A landscape with many valleys, sampled at points; each row gives a point and its height.
A ball rolls from a point to the lowest of its 2 nearest points, and stops where none of them is lower. Distance is the straight distance between rows; heights are no part of it.
Suv: [126 151 108 110  97 104 130 107 135 114 176 195 155 144 122 109 108 126
 136 135 141 148 118 154 176  98 108 149 135 122 104 132 143 127 131 132
  94 118 170 133 166  69 142 101 153 121 124 129]  (h 9.2)
biraf: [135 154 151 112 167 105 108 160 151  99  45 110 168 150 107 104 116 107
  87 118 123 119 123 133 127 139  95 140 136 121 112  88 156 139 165 134
 157 137 105 155 102 152 114 121 163 103 132 126]  (h 24.0)
lok: [179 163 136 176 126  80 188 102  95  71  88  70 129 166 129 136 131 137
 136  88  93 148 147 148 139 129  65  89 123  90 183 175 164  89 125 114
 161 154 117 101 124  78 131 156 136  91 157 126]  (h 59.8)
tola: [ 78  90 128  99  88  90 167 152 143 140  80 174 138  34 115 115  98 126
 113 151 155 133  98 125 140 128  91 126 150  62 113 100 135 191 127 183
 192  79 140 126 177  98 155 136  88 117 139 138]  (h 23.2)
kod: [179 122 144 155 180 142 126 161 134 162 115 130  96 188 140 232 132 179
 150 154 165 115 111 121 141 140 149 108 199 155 133 120 119 152 122 154
  91 168 106 137 131 163 117 163 165 174 144 197]  (h 41.8)
dasuf: [134 135 149 105 129 188 119 125 131  92  81 120 110 143 122 157 141  63
 159 132  66 117  43  85 147 125 144 111 109 134 101 153 117 165 156  96
 156 116 114 143 113 117 151 133 118 148 103  61]  (h 77.2)
Rukol: [133  77 100 205 141  95 105 171 146 104 105 103 120 140 176 140 145 130
 121 122  86 146  85  98 119 149  97 108 139 110 174 133 129 112 131 115
 173 117  76 128 171 105 118 188  96 159 180  99]  (h 63.4)
guz: [125  86 138  71 106 161 146 185 118 145 107 176  84 140 127 169 142 128
 160 138 163 136  76 131 139 105 119 147 143 172 125 107  92 152 174  97
 111 128 109 209 123 152 141 121 145 140 118 126]  (h 24.1)
belip: [ 85 106  89 138 121  90 201 121 108 144 101 165 113  88 140 124  98 158
  86 106 136 139 110 163  92 159 111  75 123 169 173 158  88  67 114 106
 139 143 108  99 143 181 116 160 149  77 136 174]  (h 34.3)
lomug: [177 101 134  51 172 191 113 134 129 135 138 147 118 103 106 162 164 115
 151 108 131 101 102  99 147 120 103 160  99 138 116 141 132 179 109 140
 131 157 154 141  77 117 123 145 151 134 118 164]  (h 72.9)
fub: [125 135 118 141 141 152  80 101 125 144 116  97 119 148 125  95 114 125
 144 125 113 113 170 128 157 116 123 204 102 171  89 107  96 143 120  91
 121 140 125 165  71 112 129  84 136 134  97 119]  (h 50.5)
Bura: [187 166 130 152 123 140 147 124  98 144  98 134 138 142 145 224 104 173
 141 203 137  98  94 104 129 148  74  91 156 118 116 133 103 155 105 156
 176 120 115  85 187 151 142 127 136 110 134 153]  (h 13.7)
Punik: [ 92 105  96 122 146 106 106 129 146 175 192 191  99 156 191 131 175 140
  92 128 143 124 116 113 161 127 156  84 154 162 144 138 127 114  89 129
  71 120 146 105 146  98 122 160 105 184 133 113]  (h 85.6)
pas: [134 121 151 109  96 210 133  81 144 127 210 137 144 148 134 147 173 134
 180 126 134  78 110 114 130 142 141 172 123 115 102 128 110 155 106 103
 130 124 168 160 129 168 135  89 146  95 114 142]  (h 42.1)
Kiziv: [110  90 147 148  85 148 104 123  85 145 193 113 120  94 121 151 162 149
 144 126  96 178 185 107 131  94 111 153 100 121 157 115 119 112 110 123
 108 123 145 131 117 109 113  99  75 150 141 125]  (h 82.4)
Buku: [166 135 109 165 164  85 107 149 112 101 180 177 104  85 102 121 150 146
  92 127 169 120 135 135 160 147 118 115 130 149 180 104 178 155  88 147
 148 114 127  90  99 136  81 157 141 143 148 153]  (h 30.9)
gaz: [161 135 181 162 139 164 130  93 129 118 142 105 139 187 127 167 145 114
 209 132 102 154 101 127 138  87 116 160 152 154 142 108 108 110 100  98
  58 160 114 209 137 144 121 101 133 113 110 136]  (h 37.4)
gitof: [ 76 125 116 128 151 108 188 135 178 200 111 156 124 115 143  93 126 152
 109  81 119 122 132 176  72 142 135  74 133 152 172 131 130  57 117 100
 119 133 117 107 135 134 173 141 178 106 135 128]  (h 32.4)
zol: [ 82 130 132 107 153  85 118 145 119 140 122 146 155  72 108  91 105 101
 100 137 124 166 181 182 145  97  90 147 119 136 144  77 127 122 111 127
 103 113 146 140 112 127 103 103 114 102 144 150]  (h 36.3)
niku: [182 177 122 104 118 136 118 115 153 130 127  99 158 171 145 128 169 127
 174 112 127 103 130 110 171 137 110 125 161 113  90 156 146 119 118 146
 124 132 109 110 115  92 199 148 127 118 129  82]  (h 83.0)
basol: [109 134 109  27  93 133 158 167 166 143 112 177 130 111 111 105 107 101
 106 109 168 102 135 125 126 103 161 123 170 124  81 130 132 161 180 149
 146  97 151 157 123  84 145  87 147 117 140 130]  (h 28.0)
vizad: [138 152 133 167 107 114  93  99 135 134 147  62 210 112 133 125 144 117
 151 124 102 161 179 173  91 114 104 153 116 111 136 159 153 101 146 134
  92 162  93 121 174  85 153 126 113  86 165 115]  (h 50.1)
delu: [ 83 110 104  92 150 138 118 185 120 208 124 153  86  28 115 130 129 121
 130 107 154 134 133 118 107  94 115 165 129 145 130  63 122 134 142 151
 128 104 103 163 109 169 166 120 140 132 131 157]  (h 20.7)
demu: [128 132 170 138 112 132 139 126 166 144 105 123 163 167 161 149 128 148
 159 165  95 119  94 112 115 121 108 140 152 113 151  72 124 113 111 119
 105 167 132 182 142 133 167 107 107 134 109 126]  (h 34.7)
pibev: [180 152 150 115 169 119  88 162 172 104 101 109 119 198 165 134 154  77
 155 154 152 107  52  98 177 110 154 108 161 144 110  77 144 124 100 141
  95 136 123 206 116 145 110 153 132 177  96  95]  (h 32.5)
vedek: [ 82  75 175 155  63 123 158 158 129 134 103 126  91 133 145 149 107 130
 151 144 146 137  75 126 132 124 131 101 122 104 142  92 133  51 153 107
 156  92 114 196 158 131 136 121  74 149  92  67]  (h 67.7)
Senes: [ 80 132 175 112  89 139 166 107 121 105 100 162 136  99  96 141 103  60
 125 138  80 145 130 121 125 110 153 165 130  82  90 107  82 182 173 125
 121 104 119 132 136 105 109  43  88 146 101  87]  (h 34.4)
rar: [141 143 163 106 165 129 105 116 145  90  74 107 120 140  92 107 101  53
 171 137  84  82  70  95 196 118  89 120 117 107  79 129 122 120 125 125
 133 128 113 160 137  96 150 145 104 113  72  47]  (h 78.9)
doki: [ 62 109 130  94 107 125 141 143 146 122 169 155 122  89 113 104 130  63
 118  97  89 163 146 167 143  99 147 146 108 126 102 113  91 102 134 107
 100 124 109 125 111  93 132  66  59 156 124  71]  (h 37.2)
vudi: [202 141 175 109 133 155  99 144 164 149 140 133 121 173 161 208 153 172
 165 178 161  97 119 108 131  71 141 164 181 126  82 128 114 163 124 154
 106 142 103 163 140 135 135 109 131 181 132 163]  (h 43.8)
Lat: [ 92 119 154  90  68 197 108 137 160 130 161 118 131 156 111 106 144 162
  90 129 160 106 202 115  46 116 176 178 139 139 107 163 127 131 151  89
 131 131 167 178 120 150 119  65 138 117 133 175]  (h 45.2)
Kav: [127 148 156 122 180 142 151 118 135 147 157 128 134 173 159 128 154  74
 134  96  70 121 141 151 136  83 211 124 128 103 134  61 107 101 124 123
  46 110  98 141 116 159  80  92  99 163 114  95]  (h 59.7)
Vekof: [ 87 141 139  79 100 174 141  97 166 150 228 129 166  90 106  82 147 107
 133 113 153 102 168 124  86 104 147 159 137 113 105 145 106 141 126 123
 137 125 191 167 150 152 150  79 169 110 133 186]  (h 43.6)
mavek: [ 66  93 109 126 164  77 162  92  88 124 111 160 147  83  90 101 115 104
 115 109 111 162 155 200 155 125  93  96 136 126 124 101 122  86 123 128
  95  97  88  97 119 146 136 133 105  57 122 125]  (h 39.0)
goko: [108 143 128 133 123 138  58 126 146 140 134  99 161 187 132  99  99 136
  80 133 153 111 189 149  60 151 166 172 121 169 114 115 141 114 125 113
 126 181 165 172 136 151 121  97 158 120 115 192]  (h 47.1)
gep: [118 103 127  52 156 194 148 138  93 135  83 155 158 100 118 168 178 126
 137 117  90 127 146 100 117 126 116 145 131 125 107 142  93 209 166 138
 141 146 117  90 100 168 139 149 149  81 131 142]  (h 71.5)
vun: [121 150 103 119 169 110  93  97 141 149 147 163 178 157 166 131 135 150
 153 173 130  99 167 121 192 134 103 162 139 137  60 111  60 170  90 157
 114 133 137  90 124 150 165 125 107 100  91 133]  (h 45.1)
ber: [ 98  89  90 164 123 122  82 159 120 136 138 143 163 161 153 111  92 158
  78 163 162 170 165 137  98 133 131 188 147 170 126 154 130 135 124 120
  93 185 172 142 156 106 102 118 107 150 161 201]  (h 49.2)
mit: [138  99 114 167 137  94 132 113 102  97  73 122 150 151 147 123 145 162
 115 114  85 147 134 115 139 164  53  97 149 109 161 150 123 141 120 120
 173 135 111  90 145 109 148 169 105  87 157 130]  (h 61.6)
Sobu: [135 155  57 153 102 133 119 141  97 165 139 123  81 135 124 124 132 191
 126 139 139 166 164 101 130 119  88 164  87 125 123 159 101 178 120 152
 189 121 152  87  96  75 116 137 146 174 149 194]  (h 14.0)
maduz: [125 154 123 152 133  91 112  96  72 104 175 121 146 108 124 131 144 111
 166 124 161 169 149 196 141 108 145  94 146 132 132 119 150 106 141 140
  67  91 102  91 115 147 109 144  98  91 139 110]  (h 41.7)
dini: [116  99 141 127  93 153 131  95  89  79 181 164 129 162 153 147 195 117
 151 106  94 125 112  92 128 133 212 104 130 155 121 114 108 131 130  74
 128  96 128 112 102 203 129  94  93 102 113  91]  (h 89.1)
zete: [129 151 101 105 118 100 169 149 112 189  83 139 111 102 106 103 108 160
  97 109 104 141 158 153 124 145 100  96 132  70 135 130 136 167 157 163
 197 102 108  90 127  81 161 134 169 154 157 164]  (h 59.0)
fisus: [136 138 144 103 117 157 104  68 126 121 130  72 141 133 129 135  92  77
 178 131 116 115 135 135 174 142 111 101 122 126  85 164 142  83 113 135
 104 137 116 154 127  70 184 124 122 148  97  65]  (h 81.1)
zir: [150 171 167  72 153 107 177 125 153 123  87 121 126 138 104  88 117  96
 132  95 104  78 143 159 133 117 132 113 149  69  95  80 147 125 149 151
 129 133 131 120  88 117 147 119 150 112 120 104]  (h 26.9)
Vifa: [ 93  82 112 117  97 121 127 116 120 146 151 122 139  60 142 102 132 138
 125 140 104 148 178 128 128 138 119 102  93 107 110 116  79 157 106 168
 169  91 104  50 156 163 141 120  81 132 142 127]  (h 55.7)
subaf: [103 118 113 128 132 125 171  93 125 122 112 132 141 117 159 170 130  98
 119 109  84 146  90 179  56 146 183  84 139 105 146 145 106 136 178 131
 110  90  79  56 175 164 109 155 140 106 188 107]  (h 66.3)
bebiv: [121 170 146 105  81  90 185  95 148 122  83 159 138 181 130 136 108 105
 108 145  97 155 113 155 111 119 138 142 154  82 114 128 104 163 189  88
 140 106 140 165 135  94 113  64 124 159 119 122]  (h 32.3)
minuz: [123 125 138 141 120 125  70 125 112 141 120 110 174  99 119 163 118 153
 170 175 148 127 155 141 148 109  72 153 157 128  86 107 111 180 129 172
 116 127 132 126 159 175 163 124  98  87 137 143]  (h 42.9)
Dos: [212 156 145 210 129 141  99  71 105  85 132  51 150 147 153 158 128 137
 163 163 129 130 142 107  97 142 128 176  94 127 149 178 153 120 102 124
 132 185 115 123 142 111  80 135 124 168 135 142]  (h 54.9)
buzev: [ 96 116 154 135  89 137 129 166 138 120 115 140 112  54 132 120 110 146
  90 147 183  93  64  93  75 134 174  89  86 149 149 149 146 111 131 135
 189 106 179 156 132 190 123 119 102 149 127 141]  (h 23.9)
dip: [ 77  98 132 124 104 130 159 150 124  94 137 137  98 139 105  89 113  97
  92  93 103 179 145 156 120  88 138 126  94 119 165 157 144  78 150  74
 123  99 134 129 100  84  96 123  99 145 129 101]  (h 40.1)
firiz: [120 134 176  69 114 176 174 109  94 100  75 134 142 146  96 157 175  92
 145 103  91 148 125 112 100 117 170 132 152  75 123 171 141 204 204 128
 112 112 116  90 108 107 122 119 139  93 133  86]  (h 70.3)
tudo: [176 162 137 144 152 120 111 152 167 130 118 171 182 221 150 147 137 131
 128 160 101 126  75 108  90 128 168 163 116 172 123 118  97 164 170 107
  79 184 108 152 162 166 120 116 196 134 101 156]  (h 36.6)
dig: [155 159 138 147 141 112 110  97 175 137 168  96 148 138 135  72 115 122
 119 123  77 140 175 150 140 103 120 194  94 135 101 130 102 108 100 105
 110 177 133 168 102  60 109  80  98 186 132 109]  (h 53.9)
Fepe: [153 110 105 194 163  74 114 128 100 136  93 131 104  89 143 144  75 127
 120 178 141 133  78 158 184 132  74 103 125 127 154  89 111 124  78 122
 141 120 106 151 155 148  84 137 121 126 117 108]  (h 16.0)
Vugi: [147 150 115 101 110 137 174 131  80  84 147 152  60 147 102 140 149 123
 151 121 144 130 119 130 160 109 141 111 138  95 112 138 145 144 176 117
 148  69 159 105  81 117 101 131 146 129 122 115]  (h 70.4)
Pof: [178 150 144 136 182 110 101 146 170 101 131 169 161 207 137 138 143  94
 101 153 146 123  69 103 155 146 159 137 145 170 111 124 145 147 120 114
  64 185 155 163 118 136  77 173 165 160 115 127]  (h 34.9)
suloz: [167 160 128 147 208 157 142 101 132 138 136  86 100 161 160 120 130  87
 145 103 102 104  89 135 138 122 169 126 121 146 155 124 124 112 111 109
  70 136  93 143 103 130  87 151 163 170 110  77]  (h 62.3)
tukav: [127 157  92 178 131  40 135 113 106 101 128 171 132 107  93 129 104 128
 131 157 144 172  73 160 205 138  82 117 127 144 126 107 141 104 101 121
 128  95 143 128 166  88 137 127 128  76 125  98]  (h 12.2)
tado: [126  55 110 137 135 128 125 168 134 180 190 164  88 103 170 134 163 144
 111 130 123 153 124 103 141 128 114 125 116 111 176 132 133 104  77 140
 137 123 132 130 113  73 122 149  73 190 144 108]  (h 84.2)
voz: [133 132 125 189 144 120  62  88 116  92 139  50 164 151 151 141 104 115
 133 121 121 155 175 137  98 156 156 165  96 154 137 184 148 105 152 106
 108 144  91 107 127 131 103 147 113 112 147 101]  (h 52.6)
gizis: [142 179  94  83 114 101 146 107 103  76 146 138 138 106  83  84 111 128
 123 124 160 118 117 116 180 167 131  82  94 130 104 165 143 156 122 174
 165  92 145  64 132 129 131 173 165 102 108 153]  (h 13.6)
fimi: [ 70  70  86 109 129 149 101 132 102 170 154 157 122 144 149 127 110 181
 109 152 160 149 201 135 145 133 111 149 125 141 106 132  75 165  90 164
  81 147 162  98 139 150 125 146  88 131 143 199]  (h 51.5)
fedu: [ 80  81 152 111 108 106 174 214 161 146 117 134  86 126 146 118 124 110
  80 115 114 147  96 103 105 112 150 134 142  76 133  76 146  88 136 118
 173  92 109 169 139 100 108 114  79 200 147  76]  (h 69.6)
kad: [129 149 118 166 110 106  89 159 134 153 119  89 145  94 107 143 128 157
 149 116 140 159 177 135  84  89  84 175 142 126 136 128 171 117 183 134
 126 138  90 142 125  93 147 127 168  78 173 157]  (h 47.9)
tipe: [166 160 137 146 155 116  79 126 101  93 142 139 144 123 116  85 157 144
 146 141 132 103 183 124 180 105 116 177  98 130  84 111 102 164  93 140
 140 102 124  88  97 130 113 108  98  95  98 125]  (h 47.4)
puti: [168 158 133  95 111  85  98 111 164  89 122 129 156 147 133  93 118 129
  84 152 123  98 105 135 125 190 132  74 117 114 121 157 148 139 108 133
 153 156 144  78 168 116 138 166 148 135 130 117]  (h 16.2)
nazod: [191 224 154  94 120 102 203 127 153  96  99 152 136 200 132 125 117 109
 133 111 118 119 104 154 129  77 133 129 163  87 101  83 147 127 159 140
  77 142 151 170 108  97 118  78 165 137 113 127]  (h 29.8)
mup: [125 143 117 139 105  96 109 144 138 137  96 124  82  82 126 121  78 128
 116 163 139 125 123 156 165 124  73 134 140  88 115  84 119 141 104 149
 181 101 127 147 151 108 132 100 116 172 128 117]  (h 19.8)
Roz: [177 116 169 113 151 122 115 140 143  88 147 102 131 121 117 111 178  89
 172 127 140  71  88 118 159 133 144 132 144 129 114  68 179 117  87 143
 119 139 131 158 109 164 139 121 127 111  94  57]  (h 29.6)
ver: [111  96 105 133 189 129  95 125  97 124 184 166 121 111  94 103 129 113
  90 128 139 173 160 150 158 119 116 160 100 159 168 113 139 148  69 131
  89 156 176 117 105 130  65 136 105 132 129 149]  (h 33.5)
Fav: [163 165 175 153 111 162 130  62 115 111 177  97 153 189 134 159 177 146
 177 117 118  63 130 129 126 131 129 114 158 112 127 131 131 106  68 104
  89 177 172 142 140 144 138 112 133  87 106 149]  (h 40.2)
ved: [127 131 101 124 179 124 119 188  66  88 107 127  93 149 125 144 163 116
  96 123 148 175 146 129 157 115 149 115 141 120 135 129 140 149 169 118
 119  79 117 121  66 153  62 171 128 133 146 136]  (h 72.0)
Medag: [ 89  77 138 113 108 124 155 146 126 129  87 133  96  97 116 142 105  72
 116 114 126 130  72 130 102 145 186  89 141  91 114 135 117 144 187 137
 156  77  80 102 149 162 126 140 106 151 151  67]  (h 67.6)
Zanam: [ 92 102 191 119  76 113 158  86 103 104  51 113 134 118 131 165  78 118
 120 111 105 157 131 139  91 148  98  86 140  84 167 124 121  76 160 121
 142 149 114 118 165 144 124 119  86  62 126 105]  (h 38.1)
bubo: [112 118 169 149  96 140 191  54 112 101 160  96 129 155 110 136 158 115
 166  79  86 113 129 144  82 145 154  93 138 103 150 127 138  71 115 115
 102 147 141 106 143 158 165  92 115  71 132  92]  (h 42.5)
Kopop: [209 166 106 174 173  91 118 128 135 107 136 120 126 181 114  89 164 158
 118 118 136 141 149 111 145 122 136 183 109 139 150 136 188 133 129 116
 152 153 115 105  77  62  90 153 162 163 138 160]  (h 19.7)
zap: [138 189 140 120 117 122 149 127 155 120 175 119 152 147 137 119 154  99
 115 106 104 123 185 179 143  68 144 157 140 108 142  73  89  98 126 125
  77 124 131 178  95  91  85  45 119 209 134 111]  (h 57.0)
tup: [140 176 118 129 176 156 156  77 129 149  98  71 156 120 145 142  93  82
 129 118  73 111 110 187  96 140 160  98 105 126 137 157 120 106 149 142
  79 126  66  95 120 140 128 155 172 120 139 103]  (h 64.6)
defo: [ 95 141  71 110 120 111 166  93 133 173 135 141 145  88 143  96  99 150
 113 148 138 106 163 138 125 139  96  93 124  81 102 117  96 168 107 169
 191  89 146  66 160 135 177 128 150 127 126 180]  (h 57.5)
taz: [151  98 179  94  95 140 148 159 154 110 126  89 103  60 113 111 104 108
 116 121 161 101 105 112  58 150 161  68 131 106 164 160 206 108 139 157
 180 132 138 123 142 145 136 143 141 160 146 113]  (h 26.3)
Raza: [123 120 128 100 110 108 175 114 107  96 101 147  98 130  79 155 148  63
 156  74 153 114  70 112 140 135 188 108 153  83  89 139 136 173 206 121
 134  52 101  93 105 108 136 145 151 113 130  70]  (h 69.0)
Bef: [152 161  74 157 108 141 113 142 124 145 119 112 122 133 133 184  98 195
 135 208 158 152 123 109 131 110  87 154 112 114  96 156 108 221 119 187
 163 113 137 103 183 108 121 112 140 150 135 199]  (h 11.1)
daba: [120 102 135 174  81 117  82 138 144 122 166 135 123  84 153 115 106 145
 113 156 166 120  89 125  89 171 151 131  85 173 147 163 158  96 101 122
 143 147 167 146 185 149 132 149 118 162 126 138]  (h 21.8)
pano: [151 151 127 143 136 124 155 110 132 165 118 123 105 211 196 165 153 155
 148 128 103 128  97 134 111 130 153  99 174 109 156 104  87 122 134  83
 128 123 107 140 140 118 157 135 130 147 121 122]  (h 32.2)
Bese: [172 111 103 143 237 136 114 176 123 161 110 124 132 160 135 157 146 113
 126 117 148 145 117 104 146 155 131 134 163 146 166 104 148 137 156 154
  75 174 100 139  77 139  99 196 144 183 165 149]  (h 39.3)
fedo: [ 86 102 145 137  82 136  88 127  80 120  61  89 141 112 118 148 107 162
 149 151 173 148 163 133 119 127  71 109 168 119 118 154 124 114 169 132
 125 130 121 123 156 150 151 138 104  51 114 126]  (h 40.5)
zise: [179 117 120 132 137 121 143 182 151 128 143 108 104  74 103 128 164 145
 110 116 162 120 115 104  86 144 115 100 128 106 191 128 195 146 132 149
 174 122 128 112 103 116 125 187 157 148 162 161]  (h 28.6)
lene: [ 95  71 150  87 100 152 166 112 110 125 104 150 142  82 144 154  90 130
  81 115 107 139 122 128  56 174 119  64 125 133 147 169 109 103 109 127
 142 161 130  78 147 204 111 145  93  57 131 150]  (h 36.0)
lod: [ 99  88 113 148 164 141 103 155 147 200 128 151 101  63 107 129  87 116
 124 146 174 129 114 156 100 121 124 161 107 193 172  66 108 121  96 136
  79 163 126 199 128 180 106 154 163 135 107 174]  (h 23.8)
Lenuk: [ 89  71 137 112 126 163 106 129 110 119 162 153  93 173 146 139 138 133
 129 143 145 102 120  90 154 174 159  97 104 174 122  87  93  99  80  91
 138 121 147 129 100 220 106 130 106 141  71 123]  (h 88.0)
bil: [106 137  97 155  84 122 124 160 104 154 121 121  83 137 118 116 103 216
 107 136 172 179 192 146 123 105  84 147 142 149 137 136 137  75 154 112
 115 116 141 169 111  75 164 134 134  87 144 181]  (h 45.5)
vare: [161 136 102 113 123 145 106 139 145 136 151 128 187 135  99 139 118 161
 126 111 154 122 109  68 113 188  78 132 124 164 140 173 173 160 145 163
 128 192 154 112 156 122 181 169 202  92 137 183]  (h 50.9)
Zut: [211 197 140 189 136 143 157  54 121  88  83  49 108 191 159 149 127 142
 148 117  88  93 119 112 111 127 136  98 129  98 143 166 132  86 139 107
 136 162  98  97 139 124 110 145 127 126 130 118]  (h 57.4)
buros: [176 173  46 187 130 115 109 152  99 126 128 106 133 168  95 130 135 193
 121 103 153 171 151 102 104 133 148 183 115 160 146 175 160 146 172 113
 152 129 132 104 100 100 106 135 190 124 157 201]  (h 17.0)
kazer: [ 54  84 120 105 132 142 136 139 129 168 172 205  98 177 173 111 196 141
 106  91 135 105 116 128 157 137 184  87 115 198 130 106  83  63  80  82
  97 113 148 125 120 174 122 162 111 158  77 116]  (h 86.8)
musug: [100 135 119  80 107 164 157 189 135 134 104 176 102  94 111 131 149 141
 133 104 181 146 104 108  87  79 159 147 156 132 135 140 150 149 204 120
 147  91 136 195  91 126 135 106 141 121 181 113]  (h 26.1)
lodad: [ 63 118  96 105 152 116 101 178 137 205 123 138 159  31 135 115 147 122
 127 109 158 155 142 148  80 109 151 137 133 153 100 127 124 133 152 151
  91  98  93 102 139 134 166 150 108  91 167 140]  (h 23.3)
zadu: [159 146 103 129 131 140  61 108 158 159 157  64 171 118  92 105  99 145
 139 118 166  81 167 111  89 156 132 140 106 154 109 158 166 116 113 141
 139 183 158 164 137 115 185 143 193 113 120 173]  (h 49.3)
mive: [201 169  94 191 131  72 121 101 175 124 153 117 113 141 138 112 145 158
 138 152 140  83 134 124 180 126 127 137 133 129 129 130 168 126  72 127
 143 110 116  94 147  70 113 113 157 177 128 104]  (h 23.1)
lezi: [104 138 168 149  88 172 155  79 108  73 162 107 130 107  90 122 121 134
 137 123  74 148 180 106 142 121  98 180  86 123 126 129  89 135 119  95
 147 152 175 132  97 126 108  47  75 124  89 152]  (h 80.6)
Rirog: [160 201 100 102 137 118 101 118 143  90 183 184 178 165  94  77 110 120
 109 137 176 116 111  96 170 132 138 132  88 163  75 153 148 169 116 163
 120 124 179 110 141 123 119 128 193 120  97 155]  (h 11.6)
Bezo: [111 101 134 195 119 120 119 157 120 108  91  81 112 178 175 155  95 134
 131 150 141 169  70 121 139 125 121  98 135 116 192  92 118  42 124 102
 137  93 104 198 172 141  88 176  92 147 153  95]  (h 65.5)
tapus: [137 116 172 150  90 110 147  93 103  92 171  82 119  79 115 115 135 120
 150  96 137 113 158 166 107 140 182  80 139 110 161 136 171  56 123 150
 112 103 118  76 135 167 117 112  88  98 154  96]  (h 44.3)
pifof: [119 113  96  80 142 126 107 153 124 135  77 145 106 153 111 122  76 130
  96 146 147 130 113 128 128 144  98 118 125 155 121 112 115 143 144 124
 113 131 140 166  93 136 125 156 167 121 114 158]  (h 21.3)
kem: [100  75 167 103  87 185 123 157 152 104 115  82 103  82 106 129 147 142
 126 127  80 103 159  48  99 131 160 140  97 114 133 142 144 130 154 121
 204 116 126 117 123 176 132 101 110 145 114  95]  (h 77.3)
Nezi: [177 203 130 186 113  80 168  75 130 113 111 111 110 160 139  93  98 159
 126 155 105 102 156 150 164 151  83 111 127  89 109 135 116 103  91 128
 162 116 141  76 165  65 137  88 118 141 102  98]  (h 26.5)
pev: [ 49 109 138  98 123  89 180 159 149 167 107 153 133  21 113  79 105 118
 133 109 136 132 142 149  84 119 144 114 141 120 130 160 137 114 108 155
 166  83 142 100 158  98 186 128  98  96 150 162]  (h 25.8)
tutuv: [108  97  82 158 156 140  95 104 107 185 151 156 144 118 150 117 145 151
 108 130  84 143 156 125 137 151 126 134  95 136 131 161  77 182  90 159
 126 150 110  50 147 120 116 148  90 149 157 150]  (h 53.7)
Gedud: [132  77 165  81 152 192  79 150  61  88 137 113 118  87  90 171 151 101
 158 143 124 145 112  76 165 127  99 153 105 138 133 158 154 149 110 148
 113 149 119 133  85 124 106 171 107 135 105 100]  (h 74.4)
bagid: [155 134 156 189  94 168 113 112 129  58 112  72 117 124 125  88 119 130
 144 131  69 104 156  96 103 122 134 160  70 122 149 147 128 125 137 110
 178 140 123 119  97 158 103  63 122 122 105 110]  (h 79.0)
leke: [149 119  86 135 241 127  94 154 109 151 155 147 108 127 121 107 118  97
 126  99 145 161 148 141 182 108 145 202 125 178 138 127 128 150 132 117
  96 165 130 160  69 115  83 153 128 161 138 144]  (h 36.4)
Nomuz: [106  96 111 125  98 111  54 147 168 127 137 110 138 137 142  94  80 135
  71 164 154  84 134  96 144 169 119 122 116 134  89 153 135 140  95 135
 182 127 185 124 162 123 153 155 109 157 124 121]  (h 19.0)
lufe: [ 59 112 115 130 127 126 130 192 120 139 102 129 101 125 132  94 120 177
  47  93 141 154 147 139  95 124 126 106 107 153 153 179 140  84 156  89
 122 118 147 132 103 102 131 176 104  98 148 137]  (h 42.8)
Vuse: [150 166 110 156 129 130 184  67 131 159 130 148  86 152 160 141 115 161
 120 150  86  82 134 157 136 147 129  70 148 118 139 104 108 115  97 129
 141 113 113  87 133 130 138  97 158 159  95 138]  (h 29.7)
Ginu: [127  85 130 125 160 138 112 129 151 151 166 148 149  53 102 111 150  99
 159 115 153  87 103 152 132 126 124 125 117 153 149  84 161 105  71 152
  90 143 132 167 146 191 129 114 173  94  95 123]  (h 26.7)
pab: [ 93 121  96  55 106 128 166 123 187 210 119 155 130 122 132  84 104 136
 110  98 154 109 106 158 120 137 141 103 133 166 103 130 107 105 146 120
 137 139 125 131 142  94 212 130 168 112 116 109]  (h 30.1)
Zod: [100  71 145 112 118 160 114 132  96  67 118  93 107 100 113 151 154 115
 147 110 100 130  90  67 147 158 118 119 108 148 119 165 131 134 146  95
 153 122 128 105  95 157 153 151 116 100 113  80]  (h 75.9)

For each start below, name the point where the ball stops.
Buku -> Suv
Kiziv -> pifof
Dos -> pifof
subaf -> pifof
tudo -> Bef
vudi -> Bef
gaz -> Bef
